Each scene shows the same named points in several views. A view is turned or mirrored, shifted and resized as a whole, has a little noise and may leave points out.
In the rows, zero is written as 128.

Scene 1
View 1
k414: [109 138 129  95 126 126 139 171 133 130 114 141 126 129 133 104 109 128
 130 119]
k416: [119 128 149 128 128 112 127 165 100 145 133 118 128 104 129 105 118 116
 120 132]
k872: [112 129 147 119 127 119 134 171 112 144 137 124 126 108 126 105 118 120
 124 131]
k23: [133 117 162 142 132 112 108 158  81 152 140 106 131  93 129 105 125 111
 110 141]
k39: [133 134 145 113 124 116 142 158 108 120 112 134 116  99 120  95 100 114
 137 123]
k405: [126 127 146  98 138 146 111 143 117 161 111 136 136 151 157 117 127 138
 103 118]
k783: [114 135 133  96 130 132 105 159 113 149 114 132 133 149 150 108 124 134
 103 117]
k534: [145 130 149 138 120  85 104 158  59 113 121 116 112  78 112  86 104  97
 118 136]
k836: [103 136 130 113 116 105 149 183 123 124 132 127 121 101 116 100 105 116
 139 127]
k803: [144 108 191 150 151 150 129 135  94 186 152 102 135  88 143 117 138 115
 121 144]
k779: [148 127 152 110 134 136 107 133  93 142 106 131 125 129 146 104 118 125
 109 121]
k917: [168 133 164  75 151 200 144  99 142 163  80 159 131 167 176 126 115 147
 122 100]
k135: [126 136 133  99 124 119 108 155 108 129 108 136 122 134 141 100 111 126
 110 116]
k511: [132 113 173 144 140 131 138 153 101 168 150 107 132  86 131 112 127 112
 127 141]
k350: [173 125 180 138 139 134 183 130 109 128 116 128 112  56 105  96  87  99
 167 134]
k606: [ 61 124 139 129 125 116 132 210 134 175 181 105 143 112 133 122 142 132
 116 140]
k615: [150 133 149 114 123 106 105 142  78 118 105 129 117 108 129  91 106 112
 113 123]
View 2
k606: [103 123 125 140 100 126 163  75 161 101 125 171  66 143 136 174 112 157
 148  77]
k783: [121 149 142 145  97 156 133 111 149 104 156 148 183 161 119 108 156 112
 139  73]
k23: [110 126 112 120 135  82 120 136 141 103 136 184 147 179 140 130 126 148
 173  77]
k511: [ 94 135 108 118 144  86 116 160 135 114 110 166 142 161 147 130 115 166
 169 105]
k350: [ 61 143 122  83 124  81  79 208 134 171  82 108 195 139 171 109 102 165
 164 156]
k779: [116 149 132 128 117 122 106 151 137 117 150 150 216 173 127  92 157 117
 150  88]
k135: [110 146 152 125  85 139 118 112 149 134 154 138 203 167 119 112 148 106
 149  86]
k416: [104 135 133 111 102 102 117 126 148 132 133 160 159 171 141 137 125 137
 160  92]
k917: [114 192 127 186 145 202 116 194 116  82 138 105 231 124 112  44 187 129
 100  96]
k872: [ 92 136 137 116  99 118 124 123 153 132 123 145 149 150 135 140 120 140
 153  99]
k534: [ 99 121 142  67  86  55  90 129 158 169 139 158 204 203 152 134 115 116
 191 101]
k414: [101 152 167 129  63 164 134  93 156 145 136 120 170 141 121 129 137 109
 127  97]
k405: [123 155 134 156 118 155 129 130 140  94 155 150 185 155 115  98 164 121
 131  74]
k615: [108 137 145  97  91  97  92 138 152 149 150 145 224 188 138 110 138 105
 174  97]
k803: [106 134  87 131 174  80 111 181 126  84 119 182 148 167 148 113 129 172
 170  90]
View 3
k39: [137 139 131 126 119 122 111 137 126 149 117 106 132 124 137 132 118 153
 122 124]
k872: [143 134 134 129 117 129 122 149 129 140 104 101 125 133 132 138 116 139
 117 121]
k135: [133 133 128 126 133 114 117 145 128 141 131 126 127 119 130 141 114 131
 119 122]
k917: [ 99 115 106 122 115 140 166 141 139 131 144 164 131 123 128 127 150 105
 153 138]
k615: [131 144 124 128 131 113 107 128 122 156 129 123 128 115 134 138 117 162
 125 123]
k836: [151 132 136 116 120 126 109 164 132 138 113  93 141 133 141 136 115 146
 108 117]
k405: [124 127 122 135 127 128 137 140 129 135 123 134 114 120 121 141 120 111
 125 127]
k414: [140 124 130 117 126 124 121 160 134 131 126 114 136 125 135 138 120 125
 115 123]
k23: [135 150 131 143 116 132 119 123 123 157  95 102 112 128 127 141 114 155
 122 121]
k511: [138 145 131 139 109 138 127 132 128 153  93  96 123 135 131 135 121 156
 124 122]
k534: [142 157 131 132 125 115  91 122 119 165 112 101 127 119 139 136 109 180
 119 117]
k803: [124 147 127 152  97 153 148 117 126 154  82 107 106 136 122 135 130 149
 138 128]
k783: [129 130 124 132 134 121 127 144 129 137 124 129 116 118 124 145 113 116
 117 125]
k779: [120 138 121 136 126 126 127 129 127 149 127 134 120 117 128 136 123 139
 132 127]
View 4
k836: [127 111 116 160 132 121 142 154 112 153 166 147 162 134 159 123 146 128
  96 147]
k917: [131 121 137 120 137  83 128 117 159  71 174 140 118 107 129 177 137 118
 152 158]
k615: [125 124  93 130 128 121 126 142 110 123 150 147 127 158 161 128 124 113
  99 166]
k414: [129 111 119 148 138 105 150 154 124 128 167 144 153 129 149 140 143 131
 110 149]
k39: [124 123 106 143 124 126 127 142 113 136 159 149 140 144 157 127 137 121
 101 153]
k534: [121 130  85 136 121 140 117 144  94 146 145 152 133 166 170 108 125 112
  85 165]
k872: [125 120 113 142 131 129 138 143 118 146 160 152 145 134 148 127 144 135
 106 139]
k779: [124 127 102 120 134 115 128 130 127 114 151 144 119 144 147 141 131 120
 117 156]
k135: [125 119 106 124 142 112 145 140 127 119 154 147 132 142 143 141 134 129
 114 145]
k416: [123 122 114 137 131 129 133 137 126 137 161 153 141 131 146 130 145 134
 110 137]
k783: [123 115 104 122 148 111 155 144 131 117 150 141 133 137 139 146 138 138
 115 139]
k350: [128 135 129 163  95 134  80 122 116 140 179 162 143 122 166 119 141  99
 111 176]
k405: [124 119 111 117 145 109 149 136 136 111 153 145 125 130 133 151 139 137
 121 137]
k23: [118 136  99 124 122 148 122 129 117 149 145 159 124 147 147 114 137 133
 104 135]
k511: [119 135 117 134 116 148 111 121 126 150 160 161 130 128 142 118 149 133
 118 132]
k606: [121 115 121 139 143 147 163 147 126 171 159 155 156 122 133 118 161 169
 106  97]
View 5
k836: [112 180 114 113 138 140 121 120 128 140 125 106 112 116 174 105 130 136
 148 102]
k416: [107 159 104 119 136 143 122 131 133 119 135 122 115  98 148 120 138 137
 131 107]
k135: [109 161 114 111 131 128  98 123 113 123 136 151 130  89 168 119 128 124
 128 100]
k23: [106 151  91 122 135 151 126 136 142 106 143 121 113  89 132 134 149 145
 124 112]
k350: [141 214  90 169 143 155 134 103 145 116 152 101 116 123 135 136 168 114
 144  93]
k917: [149 160 136 170 134  79 110 115 106 124 147 191 120  87 157 124 107  83
 119  98]
k872: [114 161 108 122 138 135 124 129 132 126 130 117 107 101 155 116 128 134
 134 109]
k606: [102 120 120 104 138 125 149 156 142 140 113 100  81 104 155  98  98 159
 136 129]
k405: [119 140 122 132 133 108 111 131 118 117 139 166 118  80 153 122 117 113
 118 110]
k779: [117 159 110 133 132 130 107 123 122 110 147 161 130  81 148 132 137 116
 119 101]
k783: [113 144 123 116 131 115 106 130 115 123 134 158 120  83 162 115 115 122
 125 106]
k534: [ 96 181  85 102 135 179 104 119 132 108 143 117 136  94 146 128 172 144
 135  97]
k511: [121 154  97 146 144 143 144 133 147 113 141 111 101  99 123 129 140 139
 128 113]
k414: [119 171 121 123 135 118 113 120 119 139 128 136 117 104 173 105 117 119
 138 100]
k39: [113 175 102 123 137 146 114 120 129 118 137 124 121 104 155 120 147 128
 135 100]
k803: [127 140  95 160 146 141 148 133 148  96 155 124 100  88 105 141 142 134
 115 121]
View 6
k803: [106 136 104 110 146 138  60 164 127 134 177  56 190 123 129 103 141 123
 137  41]
k350: [136  76 155 165  67 106  85 178 109 142 213  59 144  90 151 126 117 140
 135  90]
k606: [123 203  46  60 130 101 104 113 128 118  81  85 165 151 111 149 145 146
 158  95]
k135: [132 121 139 145 149 120 123  88 114 133 111 104 145 119 120 101  68 123
 128  83]
k783: [117 141 135 124 171 125 119  90 122 129 111 111 149 134 108  98  67 126
 127  76]
k414: [119 130 147 129 127 101 127 102 114 131 120 111 131 126 114 119  65 144
 128 106]
k511: [121 135 101 113 120 121  81 154 121 135 158  64 171 122 129 120 134 131
 138  67]
k416: [143 128 105 130 128 115 108 115 119 135 125  79 155 117 128 117 111 124
 142  83]
k836: [143 131 120 136  91  92 126 110 110 131 116  95 126 115 127 146  95 144
 142 121]
k615: [156  90 133 169 135 128 124  97 107 140 128  78 156  99 141  95  88 101
 133  69]
k872: [133 137 114 124 121 109 108 118 121 132 125  92 146 123 124 126 105 135
 141  93]
k534: [188  81 103 174 109 121 119 100 108 140 123  55 159  81 154 111 119  92
 148  74]
k917: [ 54 120 215 127 192 137  83 142 124 137 193 127 148 142 100  63  27 153
  92  58]
k39: [145 109 128 145 114 113 112 112 112 137 134  81 145 107 134 118 100 123
 136  84]
k779: [123 107 145 148 160 135 107 111 114 137 142  88 162 115 121  91  79 113
 124  60]
k23: [145 129  94 133 131 125  94 122 119 136 136  59 176 112 137 111 132 110
 145  62]

Which points are out of place in each view (at most two, in the order of its rows)? Write - if all are in place.
view 1 => k39
view 2 => k23, k414
view 3 => k511
view 4 => k135, k416
view 5 => k917
view 6 => k606

Scene 2
View 1
k459: [137  69 155 127 150 129 110  94 109 144 136 123 111 150 135 142 138 118
 109 135]
k797: [106  63 158 117 146 136 119  89 138 128 146 126 105 168 128 145 135 106
 118 136]
k173: [157 101 170  89 123 153 123  92 143 116 149 130 156 145 162 153 131 151
 140 142]
k869: [115  65 163 111 140 142 119  76 134 126 137 129 109 159 120 141 124 121
 108 148]
k958: [147  71 143 128 175 109 101 132 103 158 162 108 111 158 163 147 156 113
 132 113]
k376: [127  89 180  96  99 174 134  50 173 105 117 145 155 150 115 136 112 140
 123 173]
k68: [140  89 159 108 141 143 119  96 134 133 143 124 134 160 155 149 134 133
 134 137]
k979: [109  54 169 103 155 135  99  74 108 120 149 134  85 154 122 166 124 128
  85 137]
k258: [114  45 143 141 177 118 104 106 105 157 140 114  82 167 119 135 150  89
 105 127]
k183: [188 116 172 103 125 136 116  94 116 127 140 130 162 123 164 153 131 174
 131 141]
k196: [150  94 142 137 134 134 136 117 166 166 128 110 161 168 154 105 154 105
 173 137]
k402: [105  72 160 114 122 160 131  67 169 123 124 128 133 172 116 122 126 104
 131 156]
View 2
k376: [105 128 131 141 127 101 163 180 143  87 148 121 152 109  98 118 146 114
 135 118]
k459: [ 91 137 154 128 155 114 153 127 121 157 131 143 142 113 110 136 154 138
 100 133]
k869: [ 97 135 157 125 153 113 153 136 123 141 140 141 138 124 110 137 148 129
 107 131]
k402: [105 122 134 136 134 118 154 158 161 131 155 128 138  98 100 133 141 108
 114 124]
k958: [100 134 172 115 154 115 136 111 108 179 128 148 126 139 123 138 155 137
  85 148]
k258: [ 86 131 157 123 171 132 151  91 134 208 147 154 125 104 114 165 135 127
  81 126]
k183: [104 145 169 119 144  99 147 145  91 128 115 134 143 149 122 113 174 146
 102 151]
k196: [125 130 147 120 110 110 123 159 145 165 138 119 131 128 116 115 160 112
  92 173]
k68: [106 131 160 118 142 109 145 145 123 131 136 136 136 128 115 129 153 127
 104 137]
k797: [ 97 127 152 127 155 124 154 134 136 144 149 143 134 111 104 141 137 125
 106 121]
View 3
k402: [145 145 164 128 129 125 148 125 130 154 132 118 146 125 122 125 124 123
 110 121]
k958: [125 139 123 118 146 108 120 110 126 151 154 132 119 101 127 152 100 145
  94 133]
k173: [137 151 148 124 165 119 128 107 123 147 157 130 153 111 134 112 113 109
 120 114]
k979: [128 152 159 113 130 115 161 114 115 163 130 119 137 102 114 143 117 135
  98 113]
k376: [153 152 175 133 141 132 145 123 131 151 139 124 166 133 129 101 133 104
 123 112]
k258: [133 137 140 122 114 114 142 124 128 155 131 121 115 111 115 158 112 155
  88 133]
k196: [152 132 127 143 146 122 103 133 147 134 160 130 134 134 130 124 115 130
 112 141]
k797: [137 144 150 119 129 119 142 124 125 145 138 113 138 110 120 137 124 135
 102 125]
k869: [139 145 158 122 129 120 146 121 126 151 132 119 141 117 118 134 121 130
 107 119]
k68: [135 144 144 124 149 119 128 113 128 148 151 126 140 112 125 127 117 126
 111 123]
View 4
k196: [116  90 105 138 112 105 135 176 162 129 123 119 134 130 122 100 130 132
 147 121]
k459: [116 142 117 122 135  75 114 169  86 170 117 117 124 109 108 104 109 129
 119 121]
k68: [100 116 104 118 130  99 118 165  93 158 121 139 138 137 108  99 111 143
 134 141]
k258: [136 149 142 118 158  65 123 160  90 206 115 104 114  91 108  98 117 109
 125  97]
k376: [ 70 153 115 147 141 158 114 176  88 137 112 153 125 154  95 122 140 137
 123 192]
k402: [ 98 135 137 147 155 150 136 174 110 157 110 134 109 129 100 106 139 116
 135 151]
k869: [100 149 129 126 157 108 120 167  76 180 115 129 117 122  96 104 120 121
 126 136]
k979: [106 157 130 114 163  87 105 160  41 204 120 132 120 120  92 104 104 126
 120 136]
k183: [ 96 114  72 107  97  62 101 171  87 141 125 138 157 141 118 110  92 160
 116 134]
k958: [131 106 106 105 130  42 110 165 100 182 126 112 139 107 121  93  91 132
 134  92]
k173: [ 75 102  90 121 119 112 108 166  86 147 127 153 145 155 109 103 106 156
 138 156]
k797: [110 104 120 122 145 100 128 162  94 177 123 136 126 127 106  91 106 128
 151 123]

Which points are out of place in each view (at most two, in the order of its rows)? Write - if all are in place.
view 1 => k183
view 2 => k869, k258
view 3 => k402
view 4 => k797
